Points on a hilly landscape, in no order, each with its height.
A ball rolls from a point to the lowest of its 6 nearest points, and stops where none of them is lower. Distance is the straight distance between rows; heights are no part of it.
z607: [158 100  76 178  82 122 142 121  97 113 157 152 135 127 134 148 112 171
 112 114 179 163 144 109 158 139  86 144  80 154 123 159 115 132 123  63
  74 158 129 152  99 143 100 108  96 159 128  93 108 189 190 149 185 125
  85 127 149  79]  (h 640)
z920: [147 121 125 122 127 132 121 123 129 147 136 132 108 122 140 143 145 143
 132 131 134 147 145 142 146 128 124 107 125 130 140 140 112 124 117 136
 122 112 142 113 135 110 127 143 146 136 134 123 137 109 112 119 120 130
 151 127 125 139]  (h 437)
z190: [140  95  88 156  77 129 137 137 103 112 171 137 141 137 140 132 105 167
 115 115 174 149 140 113 150 154  87 144 109 158 136 129 126 119 128  92
 102 143 124 148 110 141  98  99 102 165 110 105 105 173 187 154 175 123
  83 129 163 104]  (h 749)
z775: [ 92 123 193  85 136 137 126 180 168 109 165  97 180 166 140  72 120 100
 112 131 116  96  55 122  94 157 137 125 149 150 144  85 148 153 205 199
 161 114 130 175 121 169 159 117 113 121 125 175 132 112 135 174 118 159
 103 142 155 132]  (h 424)
z26: [126 106 107 158 114 101 180 124 130  76 130 133 172 145 136 126  97 136
  89  94 157 144 118 125 125 150 102 173 112 134 118 135 127 114 119 137
  99 169 104 138 125 162 127  86  90 120  78  78 129 184 174 172 182 118
 108 102 135  81]  (h 577)
z49: [146 114  94 171 126 104 186 118 122  88 124 143 153 120 130 147 106 150
  90  92 148 156 134 126 130 127 117 179  86 108 106 153 128 108 101 106
  73 167  93 128 143 160 132 115  80 109  87  67 130 197 144 152 188 125
 131 114 122  81]  (h 586)
z756: [106 172 161  66 157 115  58 121 133 172  85 165  89 119 106 115 150 100
 160 173  73  70 101 135  94 101 168 138 175 143 153 103 153 155  87 182
 189  83 135 129 140  79 144 166 161 105 178 152 144  69 144  88  63 132
 129 135  98 189]  (h 222)
z387: [118  92 107 131  70 147 125 158 109 117 183 124 134 155 160 121 105 149
 108 125 177 122 112 111 129 155  80 138 117 182 161 117 140 151 189 107
 119 112 112 155  79 143 110  92 102 174 110 148 122 163 182 155 171 149
  68 129 171 114]  (h 681)
z896: [130 189 101 131 190 105 171 106 139  87  26 144 118  92 104 137 100 121
 119 105  85 145 140 146 120  87 184 151 106  58  76 152 129 111  71 104
 116 137  80  80 187 123 165 148 125 114  99  72 137 134  54  92 104 129
 190 116  71  97]  (h 329)
z847: [ 77 171 185  83 176 113 148 116 157 100  88 131 165 146 126  99 126  82
 137 149 101  98  94 121 120 122 167 148 158 116 128 102 116 152 121 216
 171 130 137 130 151 150 152 146 119 106 120 135 153 103 118 145  92 127
 153 131 113 132]  (h 258)
z505: [ 81 203 173  66 190  83 105  94 144 112  54 167 129 131 100  87 126  72
 151 165  81  70 124 125 104 100 194 156 172 119 117 110 144 167  79 196
 182 111 116 128 176 107 147 168 120 100 156 107 149  76 135 124  62 122
 167 138  81 143]  (h 251)
z577: [138 138 128 121 147 103 139 108 133 121 110 135 122 118 114 129 130 129
 130 135 124 138 140 142 132 128 141 117 129 116 111 124 105 109 101 138
 122 134 136 108 152 113 136 141 135 121 121 107 129 100  98 120 122 128
 155 127 102 134]  (h 305)
z67: [155 137 115 131 124 156  73 109  95 208 134 141  71  92 126 167 183 138
 172 165 108 146 174 139 130 103 128  97 137 122 138 156 117 115  87  78
 134  97 157 108 121  74 105 148 183 129 182 157 109 103 107  77 117 108
 141 118 120 176]  (h 381)
z402: [144 122  72 175 141  90 190 118 126  79  80 139 160 116 114 157  84 136
  82  70 132 165 122 124 129 126 135 188  96  94  98 159 128 104  95  90
  72 176  90 120 135 164 149  95  76 109  73  72 129 202 133 148 184 122
 132 103 101  73]  (h 611)
z236: [ 92 201 184  76 205  91 146  89 153  81  61 146 152 136 111  83 123  80
 146 142  95  91 134 126 118  95 180 154 141  99 103 110 127 139  91 186
 161 133 116 126 172 131 147 159 109  96 126 102 159  93 109 132  75 112
 169 138  73 118]  (h 252)
z900: [127 114 123 152 132 110 173 122 140  85 120 128 161 145 125 120 102 123
 102 104 138 142 111 129 133 139 117 163 122 125 123 127 125 118 125 161
 106 170 113 131 126 150 142 100 102 108  82  78 139 144 146 169 155 122
 124 117 141  97]  (h 518)
z45: [162 111  78 188  96 131 129 103  91 138 137 138  89  98 124 164 127 175
 133 117 151 155 154 123 155 119 111 106 104 125 112 166 111 110 101  50
  80 157 151 121  94 124  96 122 141 142 148 105 117 155 141 105 154 115
 121 147 132 107]  (h 517)
z310: [126 113 140 112  65 172  88 162 129 155 201  83 125 160 141 116 126 141
 137 128 147 120 109 118 116 145  81  97 120 176 168 105 176 130 225 109
 148  84 134 149  93 141 105  96 127 156 141 197 112 120 157 134 133 158
  87 141 169 157]  (h 488)
z318: [159 103  56 209  77 162 108 110  74 147 160 128  79 102 131 161 131 173
 136 139 162 162 169 104 161 109  88  92 104 127 101 162 107 104  96  24
  81 139 160 138  63 116  87 123 165 169 164 117 117 165 143  93 158 114
 108 150 138 118]  (h 576)
z606: [134  96  83 159  59 155 117 135  92 127 183 136 132 144 137 128 109 174
 119 131 203 142 141  90 161 159  70 140  97 184 145 136 134 146 164  70
 106 128 129 153  84 145  81  94  92 186 126 116 114 193 206 162 170 146
  53 132 169 100]  (h 678)
z471: [154 108  63 191  77 132 132 110  87 130 162 137  99 118 130 156 128 182
 117 120 179 163 166 109 162 129  87 122  89 154 112 157 105 113 109  33
  75 153 125 150  78 125  84 116 118 169 145 107 110 175 172 108 167 126
  90 143 144  99]  (h 582)
z805: [ 63 130 182  92 165 131 172 175 155  58 120  96 209 180 143  77 107  72
  98 114 133 101  59 120 103 146 143 160 156 115 137  90 132 160 171 237
 146 150 119 165 133 200 178 115 105 100  84 133 143 153 152 205 110 131
 123 133 159 119]  (h 579)
z735: [148 107 103 146  99 153 122 128 107 148 161 128 112 128 139 146 124 156
 128 124 156 150 143 126 141 153 105  99 118 145 123 142 123 132 138 108
 117 137 135 117 111 126 120 117 125 152 125 131 117 123 142 116 146 130
 121 136 148 115]  (h 664)
z779: [163 124  68 214 110 155 105  96  83 176 124 124  57  79 100 162 156 161
 159 149 121 153 184 125 155  86 134  86 115  88 107 169  98  93  73  16
  86 121 156 115  96  93 102 138 198 131 195 130 109 144  89  67 138  89
 145 146  97 143]  (h 299)
z709: [141 103  72 182  97 107 164 119 116  94 145 133 154 120 117 150 107 160
  95  95 172 158 145 106 146 133 107 170  80 125 110 163 115 120 105  64
  70 181 118 148 122 152 120 101  84 129  97  79 103 198 162 147 194 118
 102 119 133  86]  (h 635)
z593: [153 108  95 163 102 126 145 132 119 126 144 134 119 113 134 139 116 151
 119 129 157 164 145 127 148 137 108 115 109 127 120 146 122 121 117 103
  91 146 133 124 119 125 115 124 121 148 120 105 130 140 150 130 149 120
 124 123 129 111]  (h 585)
z264: [122 123 153  94 142 124 129 134 146 117 123 131 158 136 134 119 136 103
 133 138 126 117 107 134 129 141 137 119 149 134 138 109 128 145 139 177
 155 121 133 126 144 123 146 137 120 120 113 136 139  92 115 142 103 134
 133 118 130 135]  (h 234)
z317: [147 117  93 173  97 175  85 109  68 182 155 121  72 113 134 165 162 158
 163 143 126 156 170 128 142 111  92  89 122 124 133 168 108 114 105  53
 117 111 162 107  93  95  91 131 179 138 174 150 113 123 118  93 118  98
 129 140 129 147]  (h 454)
z761: [132 106 131 141 101 136 139 144 126 115 160 126 134 144 152 125 105 137
 118 124 160 133 125 122 143 158  96 123 131 143 133 127 124 136 157 141
 120 141 129 137 107 139 113 119 116 155 104 128 129 133 152 146 142 136
 110 139 157 115]  (h 615)
z308: [112 120 131 147 133 100 196 134 126  59 118 129 193 140 128 106 102 114
 100 100 147 143 114 140 122 148 112 190 124 109 127 117 122 126 125 179
 109 181 103 143 128 180 153 107  85  97  64  69 146 169 163 189 154 119
 122  98 141  93]  (h 528)
z633: [164 112  80 183 107 103 153 125 121 113 112 143 106  94 130 144 116 156
 115 105 143 160 153 136 142 119 121 117  94 109  98 152 114 109 103  77
  72 153 118 118 127 128 106 127 124 133 115  76 117 153 116 108 161 123
 137 136 110  97]  (h 373)
z639: [125 153 142 123 178  91 173 110 141  68  71 133 140 124 119 126 103 109
 122 104 105 133 132 129 125 105 161 144 111  95 100 129 121 115 104 155
 136 161 104 101 158 149 159 131 113 101  93  76 153 127  95 123 111 135
 170 123  99 112]  (h 369)
z787: [153 134 133 102 137 138  84 107 121 184 115 148  91 106 122 152 160 133
 153 156 104 124 161 142 120 103 148 113 150 111 130 140 111 121  86 123
 153  99 144 106 144  82 124 159 164 115 164 150 125  80  98  95 102 113
 152 114 103 155]  (h 286)
z417: [154 158  65 170 174 119 165 123 128 113  40 144  98  85 115 166 105 142
 121  96  89 147 147 145 145  85 182 115 111  82  77 174 112 107  77  64
  75 138  94  75 168 117 138 139 146 120 115  78 118 156  62  89 119 114
 184 132  86 108]  (h 324)
z258: [137 124 123 137 155  99 161 117 139  93 103 133 137 125 124 131 106 123
 110 117 129 141 128 135 138 123 135 138 121 114 118 121 116 116 118 154
 113 160 122 107 148 142 143 125 116 121  94  85 145 127 115 134 123 132
 154 125 123 105]  (h 358)
z477: [158 111  86 173 105 139 115 104  93 163 144 127  79 102 128 158 153 159
 137 131 137 164 168 132 146 110 112  93 105 112 113 157 105 111 101  65
  99 127 151 105 105 104 100 131 170 136 158 123 112 128 114  97 132 118
 135 142 129 127]  (h 416)
z7: [150 105  74 175  67 171 105 122  72 161 171 124  92 126 141 148 139 174
 135 140 167 150 157 109 161 143  71 108 109 150 135 149 132 125 141  45
 105 128 150 138  78 133  86 107 139 176 144 134 111 158 162 118 151 124
  97 153 152 128]  (h 633)
z627: [161 138  96 163 139 123 130 103 118 143  97 135  81  93 113 153 150 151
 145 136 106 151 181 145 149 101 161 107 122 102  99 168 106 109  77  65
  97 116 131  90 137 108 124 151 164 125 158 105 120 131  84  70 128 107
 166 131  95 131]  (h 289)
z362: [ 85 137 174 105 168 113 167 138 154  63 100 127 177 157 134  97 114  78
 119 115 126 114  93 119 116 134 145 142 140 104 122  90 115 140 131 221
 150 147 130 136 131 166 152 121 115  98  96 110 147 129 128 162 113 120
 147 128 134 112]  (h 345)
z85: [119 113 174 100  82 164  83 170 144 145 211  66 147 162 125  87 127 129
 136 123 147 107 110 135 102 131  89  94 126 179 183  72 180 132 239 130
 163  80 142 162  92 145 112 105 114 136 155 208 115 108 153 133 135 167
  80 137 181 167]  (h 441)
z296: [108 121 167  94 124 139 106 161 148 156 156 113 137 150 139 122 138 115
 141 137 125 107 105 120 107 158 129 116 149 156 147 109 143 147 174 162
 153 104 136 146 126 123 130 127 131 134 137 175 125 106 124 136 115 150
 114 136 147 149]  (h 275)
z330: [120  97 121 144 113 119 159 143 135  94 146 124 172 149 141 112  98 130
  96 111 157 132 110 116 140 153  96 167 124 147 141 114 121 128 147 143
 109 170 119 141 128 155 136 100  88 129  76  96 135 158 177 188 160 132
  99 123 154  98]  (h 562)
z770: [150  98  88 173  80 148 129 118  94 138 167 137 109 128 138 150 118 170
 121 118 171 151 146 114 142 147  89 118 115 146 125 147 116 122 132  83
 100 144 134 127  98 123 100 102 119 167 130 118 111 155 159 129 158 127
  95 136 145 108]  (h 659)
z712: [171 132  66 189 135 136 135 105 100 165  92 125  77  74 109 159 132 167
 142 125  99 153 174 142 154  88 159  93 102  84  94 181 101 100  73  22
  69 132 130  97 121 102 119 140 181 123 171 114 110 163  67  64 132 100
 158 141  86 125]  (h 269)
z566: [133 146 157  67 127 140  58 126 139 199 133 136  99 133 118 141 160 116
 158 159  97  94 115 117  88 122 143 124 166 146 156 107 155 143 133 145
 179  89 136 136 125  90 137 149 150 119 160 195 132  82 125  91 108 140
 121 127 132 185]  (h 161)
z96: [ 75 138 196  79 163 135 141 176 162  94 135 100 182 166 148  80 116  73
 117 135 128  91  58 124  94 144 135 124 162 124 134  80 146 160 185 213
 155 134 128 175 127 179 157 120 114 106 118 157 138 126 134 181 108 139
 116 140 150 135]  (h 434)
z106: [116 129 161 116 155 112 159 124 145  88 114 128 156 147 128 110 118 112
 119 112 129 116 106 139 137 140 143 137 133 119 126 108 111 126 127 195
 138 143 126 125 139 151 152 119 109 117  98 100 146 119 135 158 116 131
 144 124 127 117]  (h 167)
z153: [139 117 123 155 121 110 162 120 131 101 116 130 132 120 130 128 104 138
 106 109 140 145 122 135 135 132 126 148 109 114 111 132 116 109 109 135
 102 172 120 114 129 132 143 128 104 126 101  69 130 136 142 140 157 124
 139 124 125 106]  (h 479)
z135: [ 74 178 202  61 184 101 120 123 163 110  84 142 156 143 127  83 141  72
 151 163  86  63  85 128  98 121 182 147 162 132 139  90 150 166 118 218
 179 108 131 146 165 126 152 152 122  89 140 133 154  86 122 144  81 117
 151 147  93 145]  (h 253)
z103: [144 136 140 103 133 146  66 118 118 203 131 148  84 115 132 157 175 122
 167 165 102 119 156 140 124 114 151 113 153 127 133 147 124 134  98 121
 157  86 145 121 135  83 112 155 165 121 171 164 122  98 107  91 110 126
 137 108 123 175]  (h 291)
z71: [146 162  99 132 185 105 153 105 138 115  46 140 112  92 110 145 126 124
 133 112  78 143 174 139 136  85 178 129 115  84  95 156 116 107  74  91
 113 127 100  90 183  98 138 158 139 119 134  95 120 113  66  74 109 126
 179 121  68 125]  (h 300)
z976: [ 96 104 159 109 100 145 133 184 144 121 177  90 165 167 146 100 116 117
 111 121 145 108  75 119 118 156 105 125 136 162 161  99 150 142 207 169
 152 124 129 159 109 159 132 114 109 140 115 172 131 132 161 173 136 153
  86 125 168 125]  (h 551)
z367: [132 139 173  62 125 155  41 139 133 216 132 129  95 134 111 145 181 105
 162 164  81  73 117 130  67 108 142 126 168 146 163 104 184 136 135 148
 172  74 142 145 121  78 131 148 152 103 179 209 135  84 126  84  94 133
 108 128 128 205]  (h 184)
z138: [159 140 100 146 158  98 159 117 138 110  85 129 123  97 113 135 128 134
 124 112 113 154 153 134 131 105 155 122 102  99 101 140 108 106  86 105
 103 146 113 108 161 124 136 138 131 110 109  75 123 123  84  99 117 128
 168 134  94 111]  (h 344)
z683: [107 149 159  94 160 106 125 112 147 121 100 138 130 129 113 117 145 110
 141 146 106 108 129 139 130 123 155 126 137 129 129 118 117 130 107 172
 146 122 132 116 157 113 140 155 134 113 133 129 146  80  93 128  94 120
 157 121 109 138]  (h 243)
z980: [145 113 162  91  92 166  62 141 133 198 173 105 115 129 135 134 164 136
 162 143 118 121 125 131 107 126 104 104 141 158 166 115 155 134 177 103
 159  72 139 138 110 102 108 128 156 137 159 215 127 107 118  98 131 146
 114 122 153 175]  (h 255)
z25: [123  90 117 142  89 138 143 157 126 115 171 131 153 145 144 120 104 131
 109 117 172 124 100 116 138 163  78 146 134 166 152 119 132 143 165 136
 122 143 120 158 110 154 116  98 100 154 100 128 118 161 176 162 166 142
  97 117 167 118]  (h 694)
z99: [129 175 137 100 183  95 143  97 148 110  65 150 117 105  99 122 128 114
 131 127  88 122 162 148 135  93 173 133 125 100 103 131 122 104  77 133
 144 129 105 100 175 107 145 156 145 109 139  98 140  95  74  98  95 115
 181 126  86 122]  (h 277)
z470: [108 149 171  70 164 112  92 118 150 157  88 149 126 121 120 117 146  96
 149 160  94  86 119 129 114 120 165 137 168 140 149 113 141 151 104 177
 170  99 137 133 167  90 128 158 148 111 156 158 146  84 111 117  86 134
 139 128 100 162]  (h 216)
z657: [125 120 147 117 143 118 153 136 151 103 139 123 150 146 140 113 116 123
 117 126 131 122 109 131 138 150 127 125 139 135 139 115 121 133 138 179
 134 142 135 122 138 132 142 123 117 127 103 116 143 116 129 155 119 131
 130 122 132 127]  (h 328)
z598: [131 116 172  76  87 167  62 150 131 184 202  90 122 154 131 111 167 118
 158 145 119 113 121 138  97 124 104 110 124 165 173  99 183 134 207 130
 166  68 152 160 105 117 120 115 129 130 168 219 120  93 134 119 119 154
  95 130 167 181]  (h 372)
z909: [105 128 161 102 134 132 129 154 151 113 133 121 149 150 141 118 126 100
 127 130 123 105  98 134 123 159 126 123 158 143 143  99 136 153 157 182
 158 121 137 131 131 137 138 124 127 120 116 163 135 108 124 144 117 144
 131 122 137 129]  (h 110)
z19: [144 146  74 172 167 121 181 128 136  87  65 137 120  85 122 158 104 135
 105  87 105 154 125 135 134  92 165 147 104  80  69 152 122 106  92  97
  81 163  94  85 161 146 158 127 111 107  93  73 129 170  87 100 125 127
 171 119  91 100]  (h 378)
z422: [170 132  71 191 121 124 132 119 101 135 101 124  85  81 118 163 125 158
 123 109 126 154 167 133 145 104 138  95 102 101  81 162 102 103  86  48
  64 150 121 101 125 126 130 142 155 125 142  94 110 169  94  89 142 103
 147 138 103 111]  (h 221)
z124: [160 132  90 167 137 119 135 108 124 136 103 127  88  97 121 155 131 150
 121 121 111 163 159 144 141 108 155 100 114 105  89 150 106 104  90  79
  92 137 116  99 149 109 129 144 145 120 142  94 113 122  86  88 126 114
 152 123 103 122]  (h 301)
z401: [143 108 107 147  85 167  96 134  88 160 172 117  83 126 140 151 146 146
 148 135 160 152 156 127 149 138  91  94 127 137 123 146 127 135 141  86
 121 116 148 113 100 112 105 116 152 161 145 161 117 126 137 109 140 125
 111 142 145 143]  (h 482)
z64: [ 86 111 184  84 107 128 117 177 159 112 186  71 168 176 140  82 120 104
 117 126 129  99  76 123  92 154 110 101 151 157 168  82 167 132 229 173
 160  98 141 169 114 168 140 116 115 133 126 196 124 114 149 168 123 161
  82 147 169 146]  (h 502)
z338: [136  97 105 152  98 127 154 141 123  98 160 137 155 144 149 119 103 153
 108 115 172 137 116 117 142 158  84 150 113 149 132 135 132 133 139 125
 106 155 114 140 114 139 116 105  97 156  95 100 122 165 180 164 167 128
 102 121 159 107]  (h 677)
z529: [155 129 120 145 113 134 110 110 114 163 129 133  88 115 118 154 153 144
 147 136 130 139 168 145 144 123 131 103 121 121 125 151 108 117 103 106
 124 115 151  99 129  90 110 147 165 136 157 135 126 106 108 101 121 124
 154 128 120 141]  (h 364)
z366: [131 158 153  95 174 104 110 102 141 138  90 153 115 119 127 123 142 109
 144 143  96 118 154 145 124 117 156 130 139 114 131 118 112 125  93 150
 148 121 135 103 148  94 141 156 146 106 145 125 149  87  98 119  95 115
 157 126 100 145]  (h 259)
z888: [ 82 113 159 111 153 135 175 162 143  63 130 109 197 173 141  79 104  91
  86 112 140 110  61 128 114 157 112 172 139 131 142  99 127 147 162 224
 143 160 113 155 121 198 156 106  85 107  70 105 148 160 184 208 130 122
 110 122 162 108]  (h 542)
z386: [155 118 120 147 125 113 138 117 124 123 135 132 120 115 139 138 132 132
 134 128 122 135 156 138 138 134 126 118 123 121 111 131 115 122 111 132
 122 141 121 101 135 118 133 133 135 135 129 117 130 113 114 110 119 125
 153 122 115 129]  (h 408)
z381: [131 151 148 124 166  99 152 108 153  93  81 129 138 127 117 125 128 115
 118 130 111 134 132 141 139 122 146 133 116 105 110 121 113 115 106 158
 136 150 121 112 157 120 144 136 120 115 103  94 135 101  98 123 116 121
 157 124 107 120]  (h 298)
z532: [126  96 100 158 105 100 178 118 109  91 155 146 177 135 135 135  99 149
  98  90 169 161 140 109 147 150  92 182  88 141 133 149 123 118 126  93
  82 160 113 153 119 165 108  91  76 135  86  83 108 186 180 175 193 122
  87 107 140  69]  (h 638)
z17: [152 126 113 129 105 158  85 125 111 185 149 121  92 112 133 156 166 143
 155 145 131 144 150 139 140 136 117 100 133 130 146 141 124 126 119 102
 132  96 149 112 120  97 109 141 165 137 159 159 113 100 109 105 130 114
 133 123 130 153]  (h 166)
z458: [103 128 182  81 114 138  79 157 151 156 172 106 142 148 132 109 141 118
 130 136 115  95  94 131 103 128 129 114 155 154 170  93 156 142 191 173
 162  95 148 152 132 126 133 137 130 118 151 207 120 105 116 134 119 160
  99 131 148 161]  (h 261)
z870: [161 100  76 186  97 124 143 116 106 121 144 135 111 109 134 149 120 173
 114 119 160 155 147 117 152 132 110 131  94 127 105 151 123 106 108  68
  78 159 127 137 109 137 108 113 119 140 123  87 114 165 144 124 165 127
 106 130 141  98]  (h 520)
z806: [114 111 138 128 139 116 163 145 146  90 142 122 162 148 144 112 107 101
 103 115 138 121 101 131 127 149 119 141 135 129 124 116 113 134 143 183
 129 164 120 133 122 153 145 123 114 120  90 108 134 119 140 169 141 131
 117 124 144 113]  (h 375)
z304: [ 95 146 180  55 147 122  65 139 153 169 118 138 130 138 116 117 159  93
 150 160  83  85 102 128  91 123 162 135 162 153 158 100 160 153 146 180
 183  82 144 148 137 106 146 150 135 106 170 178 133  85 116 123  92 144
 128 130 109 170]  (h 195)
z511: [125 182  66 170 190 124 185 126 136  93   6 153 109  86 110 162  92 130
 100  88  91 150 144 138 146  86 188 158 113  52  59 171 117 110  71  75
  94 137  78  70 178 120 168 149 131 117  90  72 124 161  50  88 118 113
 188 123  81 107]  (h 351)
z51: [ 75 127 198  70 149 129 128 158 170 118 136 106 177 158 129  87 132  85
 127 139 117  91  69 117 108 145 146 123 162 129 154  85 145 155 181 207
 174 115 144 170 133 148 145 133 120 110 122 171 132 105 127 163 101 132
 118 143 140 127]  (h 309)
z908: [132 135 143  93 111 158  77 135 123 187 140 128 102 134 130 148 160 126
 161 148 113 121 141 136 107 128 121 115 146 131 150 129 130 134 125 122
 158  93 137 117 131  99 116 146 156 137 168 190 128 103 116  97 111 128
 133 110 142 180]  (h 204)
z821: [ 93 115 146 121 149 122 182 150 149  71 124 113 185 166 148 104 107  97
 100 105 145 123  85 119 113 150 121 163 141 122 135 102 124 135 151 199
 138 164 112 134 133 178 148 108 101 113  84 101 147 143 140 181 131 125
 127 115 155 101]  (h 410)
z379: [139 147 150  73 157 127  62 115 137 189  98 158  84 100 110 140 159 118
 154 168  80 101 138 145 113 112 157 128 160 129 146 119 139 136  94 141
 179  87 140 119 140  69 121 172 161 122 170 146 128  72 121  99  85 120
 134 117 107 182]  (h 215)
z717: [ 93 168 179  74 176  95 121 107 150 116  70 151 136 129 109 107 134  87
 149 164  95  94 129 133 122 117 178 144 153 117 123 108 126 141  92 185
 177 119 118 120 165 102 137 157 120 106 145 116 148  87 116 119  81 118
 157 128  96 140]  (h 233)
z792: [128 136 127 150 158 100 187 120 134  68 100 129 159 122 119 128 108 110
  90 101 126 143 115 131 126 124 136 162 115 110 106 132 124 109 118 164
 106 180 102 107 148 161 155 118 102 101  67  80 147 144 123 143 142 122
 144 115 113  95]  (h 464)
z355: [128 106 138 112 108 145 111 140 129 156 156 111 126 140 145 134 129 128
 137 136 135 118 115 134 128 158 121 109 134 140 140 119 126 137 153 159
 158 117 146 134 121 113 120 129 141 140 140 164 125 105 127 130 125 138
 127 124 138 139]  (h 357)
z166: [157 137  85 176 149 101 163 120 127 101  95 134 115  98 120 158 105 151
 111 107 117 155 140 134 139 108 154 125  98  93  81 154 116 105  92  85
  82 166 109 102 156 137 139 131 117 123 116  75 124 158  90  99 132 126
 160 120 110 100]  (h 339)
z748: [134  94  99 145  95 146 125 142 111 128 174 121 122 134 146 137 118 149
 120 128 167 137 127 119 138 159  83 117 122 164 139 131 122 141 154 115
 125 126 141 137 113 137 112 114 116 167 114 134 122 141 165 134 152 138
 101 129 160 118]  (h 723)
z149: [107 202 153  93 206  77 163  84 161  89  46 147 126 123 103  96 114 102
 136 134  74 101 144 132 116  87 194 157 126  92  98 120 133 120  79 152
 152 133  88 106 184 123 157 152 114 101 125  87 157 103  85 111  80 116
 188 131  67 110]  (h 278)
z887: [168 119  78 210 115 139 112  91  81 177 138 129  68  85 119 159 146 168
 143 130 135 159 182 138 156  94 127  85 111 105 110 176 106 106  85  40
  84 132 158 109 101 104 107 138 182 126 174 117 106 134  98  78 138  98
 140 133 112 140]  (h 321)
z35: [125 108 111 166 113  91 211 117 134  75 127 141 200 141 108 128  94 134
  82  57 165 154 120 124 137 158 106 213  80 119 125 148 113 114 110 108
  89 171  85 137 131 172 141  97  58 110  63  80 117 216 167 184 197 132
 111  92 120  66]  (h 608)
z112: [111 103 154 115 103 149 120 163 143 141 177 103 140 146 149 111 117 124
 123 128 146 118  88 122 118 156 101 105 138 153 154 110 145 142 200 151
 150 114 136 151 117 140 127 112 122 159 115 169 124 119 145 152 128 150
 107 133 161 139]  (h 463)
z588: [157 125  89 176 108 165  88  97  87 191 147 125  61  95 121 165 172 163
 161 151 121 163 192 142 151 102 116  93 127 112 120 168 114 105  86  43
 105 111 150 109 100  88  87 142 188 136 195 141 119 118  98  77 123  90
 145 121 112 167]  (h 365)
z22: [144 144 133  95 139 160  47 110 112 212 115 148  76 111 115 147 176 125
 172 176  79 104 148 134  97  92 141 130 167 131 149 131 142 134  89 109
 159  74 146 111 121  58 122 161 180 115 182 173 133  87 118  78  97 109
 132 117 117 184]  (h 274)
z171: [134 102 100 136  71 174 101 163 108 154 184 110 118 141 154 128 122 153
 125 135 171 137 123 108 138 156  75 108 122 165 145 127 143 138 188  84
 126  95 137 143  83 132  99  91 122 174 126 160 113 149 175 135 146 144
  89 131 175 126]  (h 589)
z614: [125 129 165  78 115 146  82 138 130 180 155 126 120 138 132 143 158 118
 147 149 116 108 122 125 115 134 129 108 160 138 157 115 148 139 144 138
 157  80 144 124 126 102 129 148 144 125 153 193 126  90 109 117 118 140
 122 131 132 164]  (h 66)
z804: [108 121 182  96  83 146  90 156 161 134 213  67 157 160 127  72 124 119
 130 120 142 100  93 130  94 139  97  99 134 173 175  79 188 123 252 150
 159  87 141 167 106 155 117  97 119 144 148 220 117 112 150 155 126 169
  72 152 181 157]  (h 455)
z454: [116 101 148 107  86 157 108 168 142 132 195  97 149 160 133  98 116 131
 124 131 151 102  97 130 110 159  88 113 138 173 169  98 168 144 228 145
 164 103 132 161 105 169 127  95 113 158 126 187 120 130 153 159 141 151
  79 129 175 142]  (h 496)
z145: [ 94 111 167 107 144 129 156 176 152  91 150 105 181 170 146  93  99  92
 105 119 138 109  72 106 108 157 113 132 144 142 143 100 128 150 171 204
 146 147 121 152 122 176 153 106 107 120  87 144 147 125 143 178 132 136
 104 128 160 121]  (h 578)
z798: [ 82 150 182  65 171 115 120 124 152 130 114 132 155 135 118 110 132  81
 141 145 103  91  99 124 114 135 156 128 169 132 134 106 124 157 135 207
 172 113 143 151 147 122 139 153 129 109 128 147 147  96 112 133  96 138
 147 131 108 143]  (h 237)
z12: [155 132  97 138 133 136  95  94 116 185 117 161  67  95 114 147 172 142
 150 150  99 142 177 149 143  99 155 103 130 113 115 158  99 119  68  80
 113 101 139 102 146  81 109 166 188 121 172 145 109 108  97  92 110 102
 151 125  99 151]  (h 353)
z293: [128 106 128 119  83 166  84 149 112 175 181 112 109 129 140 143 152 144
 147 134 143 137 128 127 125 137  97  95 137 148 149 126 149 131 179 104
 141 101 141 126 103 118 104 112 141 157 137 179 120 122 142 124 133 149
 109 132 153 148]  (h 471)
z78: [111 189 158  79 185  88 131  88 153 108  41 155 122 116 108 102 125 101
 144 138  79 103 140 133 120  94 185 145 140  92 105 121 132 122  75 144
 164 118 103 109 186 109 149 165 133 108 136  95 159  83  94 105  84 119
 178 129  74 130]  (h 256)
z570: [139  89  68 172  62 169 118 117  70 140 172 140 103 129 138 131 133 181
 131 136 194 153 153  88 166 148  73 125  89 172 136 151 118 133 139  37
 102 131 138 157  55 129  76  99 119 197 143 120 100 186 191 127 164 140
  70 155 168 103]  (h 620)
z54: [ 80 159 198  95 176 112 170 135 157  68 101 115 194 166 133  85 117  63
 111 124 110  98  75 122 107 140 153 150 155 104 134  98 117 156 148 229
 173 140 127 146 143 170 168 123 106  91 103 124 145 122 130 189  85 130
 132 142 131 118]  (h 356)

Call two points neighbours if one is among the 6 nearest of the other. Go from one point of each pair to the other, from neighbour to neighbour, staying as low as possible. Name the highest point that can't be avoided.
z17, z422 => z71
z909, z614 => z798
z614, z17 => z908

Where does a ball stop that starts at each point below?
z532 => z106
z896 => z614
z19 => z614
z190 => z422
z847 => z614
z236 => z614
